Each row is a point on a landscape with many peaks, with its height.
From any point a climber steps to the highest of the 4 points nearest to it. It stops when none of these is higher. Distance is the straight distance between rows; heights are no part of it.
J277 (h 209): [118 107 163 139 124 148  97 113 133 117  89 124 170 133 171  89 132 128
 128 133 175 154 105 147 123]
J308 (h 467): [134  93 157  95 123 110 134 140 130 113 139 116 127 121 147 128 114 115
 106 165 170 141 158 102 101]
J238 (h 222): [ 93 152 106 122 115 160  84  76 139 147 105 149  99 124 112 147 118 129
 141 109 120 134  93 144 155]
J842 (h 262): [110 154 106 160  80 117 104 128 115 137 108 131 140 111 149  78 118 138
 105 101 131  97 117 167 111]
J389 (h 173): [117 150 103 137 131 149 108 103 110 131 107 146 129 119 105 121 133 138
 146 109 107 115  95 143 144]
J275 (h 256): [ 96 145 101 110 122 147  97  92 142 146 119 148  83 123 106 161 126 125
 135 118 103 133 106 122 146]
J336 (h 238): [ 98 165  95 136 105 151 109  76 122 141 125 151 112 136  83 137 136 147
 152 113  98 116 102 137 142]
J569 (h 311): [187 136 142 133 219 135 176 168 110 103 158 128 150 136 103 148 152 105
 148 114  95 137 132 102 155]
J187 (h 135): [115 167  93 106 167 154 102 101 129 131 118 161  84 108  78 193 155 120
 151 107  91 135  82 130 194]
J859 (h 270): [ 93 134 136 132 100 147  77 108 139 135  86 136 131 120 171 107 116 122
 121 104 164 148  82 160 143]
J998 (h 230): [ 99 130 126 123 126 170  86  63 159 145 107 145  98 141 118 155 132 134
 162 144 124 169  91 131 147]
J203 (h 315): [181 106 134 108 186  94 188 218 130 108 141 100 139 125 134 155 143 120
 113 112  79 121 169 113 134]
J920 (h 215): [133 145 141  99 204 165 115 100 149 139 138 145  85 119  91 197 145 103
 153 120  96 179  97 107 190]
J904 (h 462): [136  90 132  84 106 105 138 140 146 137 149 133  71 118 132 181 101 109
 105 165 125 139 193  91 100]
J990 (h 252): [151 139 125 137 180 146 154 116 111 107 143 119 143 138 102 128 148 118
 158 130 118 135 115 109 134]
J863 (h 110): [149 103 146 133 108  95 158 168 117  84 134  90 186 116 159  79 128 128
 107 167 185 121 123 145 106]
J392 (h 294): [102 164  84 123 109 135 113 106 119 151 134 141  87 118  89 144 117 132
 135 114  92 112 114 129 130]
J45 (h 268): [ 82 127 126 141  66 140  76  60 160 163 106 145 100 139 148 127 108 142
 130 136 133 150 123 147 114]
J360 (h 399): [144 103 116  95 102  70 160 173 120 127 169 122 103 114 130 141 120 121
  81 153 135  93 193 102  91]
J532 (h 23): [119 117 137 159  46  92 131 104 126 133 148 126 164 150 165  71 119 168
 113 148 170  95 148 152  82]
J772 (h 151): [ 87 144 132 158  60 153  86  48 157 174 112 159 125 182 118 142 141 186
 162 127 112 152 106 159 138]
J529 (h 360): [104 112 142 138  89 133 111  83 128 142 125 140 122 144 138 115 123 147
 136 151 146 139 141 133  99]
J147 (h 248): [153  79 164  83 154 100 172 161 138 123 159 110 125 140 137 159 118 114
 122 184 158 146 185  81 108]
J519 (h 159): [121 151 132 121 177 176  90  68 148 118 111 153 127 134  92 154 157 124
 174 126 133 170  54 144 187]
J91 (h 333): [167 115 105 117 160 100 188 190 104 121 160 115 121 130 106 145 126 117
 122 131  88  94 168 101 128]
J207 (h 136): [147 156  88 168  99 115 142 159 111 105 112 106 168 100 135  68 132 144
 117  97 119  80 103 162 111]
J231 (h 396): [133 136 124  99 178 151 134 145 128 134 120 137  90 116 109 167 134 111
 128 114  97 147 137  99 156]
J425 (h 406): [152 115 165  92 193 125 133 206 148 132 118 120 128  98 157 162 127  96
 108  80 114 152 146 117 154]
J143 (h 417): [103 141  97 115  99 111 112 152 136 162 139 137  57 101 134 143 102 104
  88 114 109 119 155 128 115]
J722 (h 157): [176 134 106 135 142  96 186 234 113  93 134  82 153 110 134 112 134 131
 103 121 111 101 140 129 134]
J94 (h 446): [109 107 127 110 127 136 131  99 144 140 140 131  81 146 111 172 113 124
 151 177 115 157 170  87 103]
J658 (h 253): [144 150 126 139 160 149 119 145 120 109 100 124 157 102 125  99 142 118
 134 100 133 130  73 147 153]
J463 (h 250): [ 99 146 111 118  97 134  81 121 136 142 101 142  99 102 152 117 108 111
 114  99 137 131 100 152 136]
J617 (h 193): [164 150 142 140 210 159 136 142 117  98 121 124 159 112 120 112 148 107
 142 109 125 148  80 127 160]
J936 (h 175): [125  94 157 166 116 163 124  56 140 129 117 137 175 201 127 120 154 152
 186 161 151 163 115 133 128]
J681 (h 303): [159  92 142 108 167 109 185 178 116 116 167 111 128 143 116 155 123 118
 131 157 117 123 185  80 127]
J856 (h 374): [126  97 164  86 134 110 123 160 149 121 120 112 111 107 163 135 105  99
  87 146 171 165 159 118 120]
J544 (h 169): [141 123 117 168 110 129 145 127 107 100 115 111 182 129 142  73 136 145
 134 119 142 111 102 156 109]
J541 (h 448): [140 133 100 107 110  82 150 216 122 145 137 118  85  95 131 139 118 118
  72  95  88  84 173 123 118]
J106 (h 288): [122 156  91 148 120 140 138  99 102 137 147 146 116 135  88 129 131 147
 168 121  93  99 124 114 125]
J752 (h 306): [128 146 122  96 164 149 111 144 125 129 106 131 110  98 138 147 125 106
 116  95 126 143 106 122 170]
J624 (h 153): [132 138 112 152  74  96 134 142 115 114 136 120 148 114 151  71 122 149
 100 121 142  82 129 163  92]
J325 (h 237): [158 120 146 129 173 121 165 188 114  97 130  89 163 108 138 107 134 117
 118 124 146 136 126 121 127]
J273 (h 342): [139  97 156 101 130  87 146 178 122 117 134 110 139 110 151 122 116 114
  90 144 168 129 159 127 110]
J902 (h 328): [135 113 146 113 141 133 130 143 124 119 120 108 142 116 140 116 120 117
 115 139 152 144 139 126 120]
J759 (h 260): [140 138 118 135 127 117 144 187 113 102 114 100 147 102 138  89 118 124
 102 115 140 111 118 143 115]
J41 (h 212): [159 139 129 149 152 123 158 186 113  84 110 102 180  99 150  70 141 130
 117 117 140 129  88 145 125]
J812 (h 441): [143 125 117  97 153 118 143 175 120 149 135 134  90 108 120 172 125 110
 107  98  76 118 165 106 140]
J823 (h 87): [184 104 159 106 178  84 188 252 142  93 159  75 172 121 147 136 142 125
  99 131 123 126 158 115 134]
J974 (h 195): [113 129 141 162  97 164 109  71 124 137 105 143 164 176 128 109 153 153
 167 128 131 137 105 145 140]
J304 (h 323): [ 83 152 102 129  91 129 105  94 139 163 135 147  73 116 120 133 111 133
 118 132 103 111 138 136 100]
J261 (h 338): [152 129 133 120 157 122 131 198 120 111 113 103 142  91 145 109 120 111
  98 109 137 140 119 140 142]
J817 (h 181): [116  86 175 120 101 128 102 112 143 107 110 117 176 131 182  83 115 129
 106 146 190 155 125 143 108]
J139 (h 137): [156 155  88 153 134 124 157 150  99 104 125 119 145 118 117 103 139 137
 127 109 109  89 113 142 117]
J393 (h 434): [122 120 122 103 105  98 132 183 128 140 136 123  89  94 141 134 103 103
  71 121 126 120 172 123 116]
J429 (h 547): [102 122 135 129  52  84 112 121 140 144 157 153  84 109 157 104 101 130
  88 149 161 107 158 147  79]
J694 (h 221): [146 153 161 150 188 164 115 144 122  98  97 110 175 105 152  92 146 113
 137  99 151 150  61 146 160]
J200 (h 563): [115 121 107  98 128 133 122 123 130 152 128 137  80 116 112 170 104 115
 115 130 104 143 158 105 121]
J349 (h 358): [118 113 127 128  60  86 136 137 122 120 151 132 138 124 147  91 106 140
  87 151 168  99 149 143  74]
J729 (h 296): [ 91 109 132 125 117 161 103  69 153 143 121 134 112 150 112 156 119 136
 162 160 126 162 131 125 111]
J708 (h 194): [139 116 113 132 136 117 160 162 105 108 132 101 148 121 127 102 128 122
 119 136 134 113 133 120 108]
J152 (h 178): [ 99 151 111 139 107 159  87  55 149 147 100 154 114 156  89 153 150 156
 165 118 118 153  68 155 161]
J575 (h 259): [146 118 157 109 202 148 141 124 137 131 142 133 117 136 108 171 136 111
 149 138 108 162 144  93 149]
J724 (h 61): [133 160 105 178  75 137 123  79 116 135 129 152 172 175  97 105 159 183
 171 111 102  94 105 147 143]
J638 (h 164): [114 109 144 151  90 122 118 129 127 110 111 110 174 131 167  78 124 147
 103 130 165 120 125 157 105]
J908 (h 55): [122  93 147 148 107 127 140  95 125 103 138 120 174 167 146  99 135 150
 150 166 160 121 147 128 104]
J112 (h 493): [118 107 110 108 109 117 155 107 135 146 155 126  77 146 101 176 102 123
 133 170 111 126 191  86 105]
J82 (h 192): [ 99 121 148 117 143 170  87 100 145 133  87 124 133 126 146 122 123 120
 135 127 146 161  91 147 136]
J206 (h 362): [119 116 135 108 156 156 124 104 140 129 126 124 100 137 115 151 125 116
 137 156 127 161 145 105 126]
J746 (h 322): [158 149 118 126 189 141 148 133 106 114 143 140 118 131  80 152 155 117
 146 116  86 133 114  97 158]
J698 (h 163): [105 147 127 172  57 116 104  77 126 149 123 140 153 158 144  87 134 170
 131 116 129 107 122 160 111]
J262 (h 297): [133 121 131 164 128 145 136  90 112 113 135 120 163 166 114 110 136 148
 166 150 128 125 121 127 124]
J127 (h 156): [ 85 183  90 137  90 145  71  94 134 156 100 157 106 118 122 135 136 138
 133  81 121 108  71 173 162]
J858 (h 160): [102 125 154 133 127 182  84  44 170 141  88 145 129 175 112 164 146 147
 174 141 137 191  62 154 176]
J799 (h 179): [147 127 112 122 110  82 158 205 117 107 141  99 132 101 138 104 115 130
  87 135 138  88 153 129 107]
J81 (h 488): [109 137 112 131  79  99 135 103 126 146 163 139 109 134 132 116 109 149
 128 150 126  96 167 133  81]
J712 (h 347): [125 115 117 140  83  88 147 113 110 129 169 116 140 145 122 107 114 146
 125 165 146  84 172 121  74]
J831 (h 634): [110 110 131 105 117 124 120 130 128 135 119 130  96 117 142 134 103 105
 110 145 146 139 156 117 107]
J737 (h 244): [109 103 158 103 131 147 110 101 145 120 111 117 137 131 148 120 119 117
 125 152 164 164 127 121 115]
J552 (h 378): [175 132 161 106 220 144 155 179 138 129 152 134 129 119 117 171 141 103
 134  92  79 151 144 102 160]
J294 (h 382): [135 111 156  99 174 137 130 170 136 115 119 104 124 103 157 140 120  95
 100 122 139 161 152 116 137]
J509 (h 172): [133 162 140 144 182 176  91  87 140  99 104 149 149 124 113 134 170 120
 160  96 143 162  34 157 202]
J683 (h 109): [127  90 156 141  71 104 130 117 128 103 136 113 190 146 165  80 121 147
 117 156 186 127 138 145  95]
J347 (h 344): [134 139 150  93 205 157 119 152 140 134 113 131  98  93 130 168 133  95
 126 100 116 156 116 108 171]
J9 (h 142): [133  92 177 147 122 126 133 125 123  91 122  98 202 143 167  79 140 137
 122 152 187 147 120 142 106]
J545 (h 78): [129 136 118 170  61  91 128 142 118 119 131 120 170 128 166  66 125 164
  94 125 154  81 124 173  96]
J580 (h 258): [143 126 132  93 203 155 131 114 142 147 141 143  84 121  97 208 145 111
 147 104  73 162 143  88 168]
J689 (h 343): [166 141  99 134 155 109 181 182  90 113 156 118 130 122 103 139 132 123
 124 129  82  99 149 102 122]
J380 (h 420): [156 114 144  88 198 126 145 203 142 135 133 133 111 109 134 178 138 103
 117  82  75 135 158 109 156]
J210 (h 255): [107 113 141 156  97 142 122  65 132 138 133 139 141 182 124 128 132 163
 168 158 129 129 138 124 106]
J487 (h 443): [131 105 126  94 129 102 132 177 140 152 137 136  78 106 140 161 104  96
  78 120 111 131 186 107 122]
J211 (h 337): [158  91 165  87 174  94 163 210 148 122 142 107 127 129 142 159 133 111
  96 124 119 132 191  98 131]
J798 (h 219): [115 154 111 152 107 150  89 112 122 135  83 142 143 121 136  92 140 144
 131  91 133 121  71 162 146]
J352 (h 134): [165  76 163  92 133  79 173 171 124  94 164  92 173 133 138 132 111 128
 105 184 195 132 162 109 107]
J297 (h 183): [141 136  98 139 104  99 162 155 108 120 155 115 130 121 120 103 115 133
 118 134 125  81 155 124  92]
J444 (h 116): [132 102 148 146  83 109 138 111 122 102 139 106 182 152 150  85 128 153
 128 154 184 112 144 138  93]
J497 (h 199): [139 104 134 124 103 101 154 143 117  98 140 112 163 133 145 100 121 139
 113 156 166 108 145 126  96]
J808 (h 357): [153 124 148 108 198 146 149 154 135 123 132 110 123 110 119 143 138 104
 129 120 118 159 138 104 149]
J750 (h 285): [192 115 156 133 211 109 200 217 130 104 164 100 161 127 131 149 146 114
 131 105  87 128 146 110 135]
J105 (h 520): [117 120 104 107 106 103 142 123 129 150 152 138  78 128 110 151 104 125
 119 152 108 110 180 105  98]
J930 (h 414): [148  93 131  90 121  78 156 202 128 121 146 109 110 120 142 142 117 113
  81 139 132 116 185 116 115]
J252 (h 478): [138 121 102 120 136 110 165 142 100 141 156 121  98 137  94 152 120 125
 145 140  96 101 184  87 113]
J185 (h 444): [102 132 143 160  51 113  92 116 131 147 114 139 149 128 181  76 119 151
  96 113 156 103 114 174  99]
J793 (h 203): [113 154 122 125 151 163  92  89 131 125  94 142 115 122 115 144 145 119
 147 106 129 143  70 148 178]
J355 (h 318): [160 120 136 106 202 145 154 140 129 134 148 142 101 136 101 193 140 109
 150 126  74 146 152  84 161]
J146 (h 190): [150 140 145 133 176 147 131 177 128 101 100  92 166  90 161  86 125 105
 117 100 161 150  80 152 144]
J176 (h 257): [121 149 139 105 175 168 104 108 142 137 104 137 115 104 130 140 135 106
 143 117 133 163  88 125 172]
J730 (h 202): [101 116 155 124 138 178  95  63 155 129  96 132 138 151 135 133 136 134
 159 139 146 176  93 136 137]
J411 (h 546): [129 122 118 125 138 139 155 103 108 125 150 118 111 147  95 144 122 126
 158 160 109 115 158  92 117]
J217 (h 210): [161 125 121 142 177 128 168 145 110 106 155 121 142 146  95 139 134 119
 151 148 109 126 134  93 135]
J601 (h 461): [113 109 125 120 108 108 143 108 118 127 151 124 106 137 121 133 115 128
 123 168 136 114 168 107  81]
J649 (h 174): [103 158 122 163  76 144  82  72 139 153  98 153 140 153 122 115 144 163
 144  94 117 127  85 164 155]
J164 (h 231): [ 80 149 122 158  56 121  88  55 166 182 134 165  86 153 139 137 118 163
 148 137 112 138 133 154 106]
J825 (h 182): [ 87 149 126 139  78 158  71  57 154 161  92 158 119 150 136 137 137 145
 148 108 124 148  78 171 152]
J543 (h 445): [119  88 143  89  80  70 123 155 144 141 153 130  69 108 142 153 101 102
  70 148 150 129 193 116  99]
J854 (h 196): [114 118 144 175  69 138 123  61 133 148 118 140 167 195 130 111 140 171
 166 143 141 135 131 127 111]
J559 (h 216): [178 120 157 124 201 125 178 197 130 105 154 106 151 116 128 139 139 113
 128 124 113 137 147 110 145]
J125 (h 504): [110 135 110 128 121 138 117 110 123 140 123 128 113 124 121 122 122 121
 136 138 130 124 130 123 115]
J29 (h 246): [103 159 111 136 122 153  74 113 127 132  83 134 133 109 148 111 123 115
 131  83 145 126  65 163 161]
J778 (h 356): [139  80 170  72 150 109 132 164 157 132 132 123  94 112 153 174 104  97
  96 155 154 166 187  89 120]
J4 (h 355): [144  89 160  79 154  94 146 197 152 125 128 106 113 104 160 150 118 104
  82 139 145 149 177 110 121]
J386 (h 254): [137 118 147 128 163 142 139 150 121 106 121 113 167 123 144  98 128 121
 131 134 156 152 117 127 127]
J279 (h 267): [124 112 102 127  98  98 171 116 113 140 187 122 120 153 111 139 108 142
 143 180 128  77 188  94  91]
J918 (h 229): [ 88 150 113 148  81 128  69 112 134 151  85 143 114 101 169  91 111 127
 112  88 149 114  86 171 127]
J133 (h 485): [130 141  99 117 117 114 140 145 110 133 135 124 101 112 114 134 117 126
 108 129 106 103 162 109 110]
J522 (h 201): [148 129 143 148 198 155 158 103 115 100 141 124 151 155  98 128 149 115
 169 142 131 152 106 108 136]
J361 (h 341): [126  97 132 122 118 111 151 122 114 118 142 119 140 141 132 120 114 126
 129 172 157 118 159 113  97]
J52 (h 154): [134 170 107 157 150 151 121  95 106 110 117 160 142 136  75 135 166 136
 165 101 107 117  63 142 167]
J590 (h 457): [142  93 120 114 147 119 179 127 114 129 174 116 119 151 109 163 108 123
 155 182 126 111 179  79 108]
J770 (h 232): [106 166 100 129 101 143  90 125 125 143  95 136 119 100 138 108 113 117
 124  90 136 112  89 159 146]
J113 (h 251): [ 92 145 115 144  61 123  92  93 141 157 119 152 118 133 154 109 118 148
 123 122 129 115 120 153 109]
J256 (h 239): [130 164  75 111 144 137 129 136 112 158 143 151  72 114  71 185 128 121
 135  94  55 108 135 100 152]
J605 (h 133): [102 162 128 184  54 145  90  65 140 168 118 152 147 181 119 112 149 190
 159 100 114 125 112 162 142]
J672 (h 208): [129 119 132 141 123 126 135 150 116 102 112  99 173 121 147  86 122 126
 112 124 150 123 116 142 121]
J669 (h 249): [134 125 150 118 177 166 130 118 125 121 122 123 141 121 126 130 135 118
 147 135 137 153 119 109 140]
J628 (h 395): [121 132 117 144 143 139 139  92 106 123 141 135 135 155  93 125 136 139
 167 149 112 119 118 120 122]
J88 (h 438): [135 113 123  84 142  96 139 226 135 145 120 135  94  88 150 173 119 105
  77  72  79 112 172 124 143]
J561 (h 177): [ 97 107 162 143 110 172  86  39 159 155  93 138 139 186 132 144 142 157
 171 150 138 194  95 139 147]
J582 (h 379): [140 100 155  95 165 140 132 131 138 124 134 115 110 125 136 147 123 106
 123 144 142 154 153 106 127]
J156 (h 425): [131 148 106 120 144 133 131 135 111 126 121 127 113 109 111 133 127 117
 136 124 103 117 128 112 129]
J588 (h 372): [ 97 144  99 141  88 129 120  78 134 159 151 148  95 148 109 139 120 152
 147 146 102 112 141 129 102]
J409 (h 233): [ 84 144 139 167  34 113  62  59 173 185 130 169  89 148 165 123 110 160
 119 136 127 139 122 155 104]
J995 (h 155): [119 128 147 148 136 172  98  61 139 127  98 146 163 161 110 124 158 132
 173 122 138 168  69 146 168]
J814 (h 351): [100 135 137 148  51  89 105 115 136 140 139 150 129 114 160  82 109 139
  88 130 151 100 138 159  88]
J958 (h 413): [149 121 134 103 163 116 142 177 121 129 124 110 124 104 133 133 118 108
 103 118 121 132 148 103 140]
J546 (h 152): [109 123 112 162  98 123 147  86 113 133 160 132 141 172 114 121 128 160
 165 161 127  90 147 121  92]
J604 (h 271): [167 152 103 150 173 134 165 151  99 108 133 128 150 118  85 120 145 119
 148 110 100 116 106 119 143]
J984 (h 460): [139 140  90 124 116 110 168 154 107 138 161 125  97 124  98 146 120 130
 126 127  91  79 169 101 112]
J486 (h 243): [160 116 155 124 208 143 174 133 121 120 165 124 132 146 102 162 141 111
 164 148 102 148 156  76 130]
J293 (h 140): [102 185  91 154 105 140  82  66 129 139 111 167 128 136  79 154 166 166
 157  83 103 101  48 167 187]
J606 (h 206): [120 132 132 143 108 151  98 103 126 129 113 125 149 147 137  96 135 142
 141 120 142 130 104 150 125]
J843 (h 442): [179 110 160 127 177  98 179 197 126  91 145  82 168 125 133 111 138 119
 114 150 149 122 150 114 119]
J289 (h 380): [130 153 103 119 136 126 121 165 113 145 109 121 111  88 132 118 110 117
  99  84 105 114 121 135 148]
J466 (h 274): [ 94 133 144 166  29  98  69  90 155 171 121 162 111 131 191  92 114 154
  97 115 158 128 125 180  97]
J65 (h 220): [114 141 111 130  79  93 128 155 115 128 132 121 108 102 145  94 110 129
  80 125 139  93 146 144  94]
J226 (h 144): [167 131 151 138 206 140 162 168 122 101 138  99 159 125 125 111 145 112
 137 127 128 148 115 120 134]
J611 (h 340): [132 166  72 139 131 123 138 126  97 133 137 139 115 116  80 141 139 139
 143 103  88  90 119 118 138]
J769 (h 145): [146 148 107 176 120 136 138 128 104 106 106 115 179 116 125  67 146 134
 137  98 127 106  70 158 137]
J816 (h 393): [165  97 132 100 130  63 189 228 126 111 156  95 148 129 131 149 119 123
  89 148 128  96 180 113 120]
J19 (h 364): [112 107 146 145  57 102  91 100 142 139 127 142 133 131 170  94 115 140
 104 140 168 119 143 158  97]
J645 (h 293): [ 84 123 138 137  86 144  83  92 143 145 101 140 122 135 152 117 110 124
 130 127 149 139 118 150 118]
J31 (h 204): [114 154 130 120 168 172  79 104 141 123  88 138 123 111 140 135 140 109
 144  88 150 158  40 147 192]
J103 (h 628): [108 117 131 123  63  95 117 109 133 145 156 142  97 123 147 112 108 136
 100 157 151 115 161 130  82]
J346 (h 261): [127 164  87 110 143 143 112 120 115 143 115 150  83 102  93 164 126 124
 127  92  89 118 110 116 170]
J991 (h 234): [117 130 136 157 105 139 113  82 116 133 122 135 160 162 123 105 144 149
 155 135 119 115 115 138 121]
J251 (h 519): [ 97 114 137 121  72 108  93 119 149 142 130 143  97 112 159 126 104 110
  88 139 167 140 148 143  96]
J975 (h 369): [151 153  91 127 164 130 163 142 100 132 140 135 108 121  89 159 142 123
 136 109  71 107 141 104 144]
J197 (h 450): [136 110 135  92 159 135 142 155 128 133 124 127 103 115 124 163 119 104
 117 129 112 146 158  93 138]
J278 (h 459): [152 139  96 118 130 113 156 185 106 136 134 119 101 106 104 139 128 120
 101 103  94  96 155 118 128]
J213 (h 422): [136 136 113  97 155 130 123 185 129 149 117 137  88  99 125 170 123 100
 101  80  93 124 129 115 162]
J567 (h 141): [129  90 165 126 137 132 139 109 136  92 133 106 172 145 161 102 118 123
 126 169 185 154 129 119  98]
J970 (h 191): [145 135 139 168 164 161 129 107 117  95 100 130 182 147 128  92 156 128
 164 123 134 137  73 146 140]
J612 (h 236): [104 111 153 136 112 154 101  79 135 118 101 125 152 154 142 106 126 135
 149 140 152 159 108 143 123]
J780 (h 309): [166 136 112 127 189 130 162 182 106 111 136 112 135 116 111 135 136 116
 129 112  98 129 129 109 150]
J836 (h 354): [134  92 128 130 132 117 166 111 111 115 171 114 146 163 120 132 121 131
 155 192 149 104 173  92 102]
J568 (h 359): [153 115 126 107  71  45 169 186 120 117 183 110 132 118 126 115 104 131
  73 168 166  75 165 125  89]
J313 (h 391): [147  80 139  90 107  73 161 169 128 119 160 115 118 128 138 150 108 107
  92 161 157 110 187  99 104]
J777 (h 205): [ 89 158 127 157  50 139  67  72 155 174 109 160 116 149 149 109 135 164
 136 102 135 124 101 171 137]
J370 (h 197): [160  97 160 117 185 119 175 152 125 105 165 102 148 144 126 136 135 116
 142 171 140 139 159  95 120]
J99 (h 198): [130 163 104 128 160 154 113 106 119 126 123 160 111 126  80 153 143 132
 153 111  95 129  90 128 168]
J574 (h 317): [ 76 146 101 127  79 107 101  75 160 172 152 153  50 139 118 159 104 142
 130 158  95 126 149 126  84]
J79 (h 176): [150 160 143 124 219 170 115 112 134 111 137 150 117 114  87 159 167 113
 156 118 114 159  73 120 187]
J15 (h 310): [147 143 112 135 162 137 143 169 110 106 111 121 145  98 115 117 135 110
 122 102 110 128 111 133 143]
J320 (h 180): [174 126 163 119 195 109 171 225 146 100 133  82 162 103 152 116 132 113
  99 116 140 145 132 127 140]
J299 (h 200): [140 151 121 146 167 154 127 112 111 102 118 132 149 119  94 124 158 114
 158 111 118 126  75 137 156]
J884 (h 217): [115 135 120 135  93 124  94 127 123 133 100 133 133 102 165  84 116 121
 103 108 153 112 115 165 116]
J144 (h 89): [135 167  91 175 112 132 123 101 103 121 118 149 169 136 100  96 166 168
 150  99 112  97  85 162 137]
J406 (h 213): [123 119 115 156  88 111 144 114 113 115 141 118 157 140 132  87 118 149
 128 148 148 100 148 139  95]
J733 (h 475): [ 96  98 158 125  74 112  80  98 157 127 114 138 110 116 172 109 108 109
 100 150 185 154 130 154 104]
J114 (h 207): [119 144  96  89 153 143 125 127 123 157 130 147  63 120  90 206 123 121
 134 107  65 137 145  97 159]
J539 (h 276): [128 149 126 100 195 162 111 115 141 139 117 149 101 105 106 177 143 104
 145 105 107 163  86 109 184]
J910 (h 138): [113 150 117 170  82 134 129  66 119 141 124 146 150 175 105 113 145 176
 170 128  99 105 123 146 121]
J18 (h 335): [156  84 151  91 137  90 181 202 128 109 160  93 143 126 141 140 123 116
 100 156 157 123 177 107 120]
J846 (h 373): [105 127 111 125 101 137 116  72 145 152 138 141 100 147 107 150 113 147
 154 171 116 131 151 106 104]
J280 (h 263): [123 133 141 117 156 150  97 148 134 123  89 111 130  94 154 108 117 104
 112 101 157 144  95 136 142]
J401 (h 184): [ 86 172  92 130 109 146  78  72 137 149 106 165  92 116  96 167 138 146
 151  93 112 120  66 154 175]
J981 (h 512): [122 110 113  90 139 132 140 129 142 148 134 132  77 126 110 185 110 115
 127 141  90 152 173  81 128]
J550 (h 218): [ 88 148 124 155  58 128  58 100 147 165  97 157 110 124 180 101 104 127
 108  93 148 124  96 181 126]
J650 (h 273): [107 112 156 153  71 142  97  81 141 134 108 133 152 158 170  96 132 141
 124 131 173 149 126 151 116]
J260 (h 149): [117 152 125 151 117 172  86  76 134 128  95 157 151 140 119 122 157 153
 160  99 122 134  61 159 176]
J896 (h 214): [131 134  97 136 113 100 145 166 105 116 126 109 129 105 125  93 126 128
 104 120 123  93 130 140 103]
J284 (h 280): [182 108 153 117 189 103 195 207 130 114 166 100 161 137 133 146 133 120
 137 140 112 128 171 108 129]
J721 (h 171): [115 132 145 138 154 173 117  68 133 116 113 135 153 156 110 122 146 130
 167 136 134 162  91 120 146]
J335 (h 223): [125 102 154 145 140 160 130  83 131 119 122 126 150 166 123 121 137 139
 171 163 153 150 125 116 119]
J869 (h 170): [131 147 104 156 109 111 138 146 105 107 121 112 159 114 133  78 134 134
 120 117 136  92 115 154 107]

Call two points neighbours if one is among the 4 nearest of the other. Go from one point of each pair to the other, from neighbour to neighbour, staying as high as possible. Name the lowest point that can't be avoided.
J831 / J411 | J252
J185 / J831 | J19
J843 / J930 | J284

For each start below, name the point where the climber stops.
J380 | J831
J574 | J831
J444 | J103
J724 | J411
J532 | J103
J213 | J831
J998 | J831
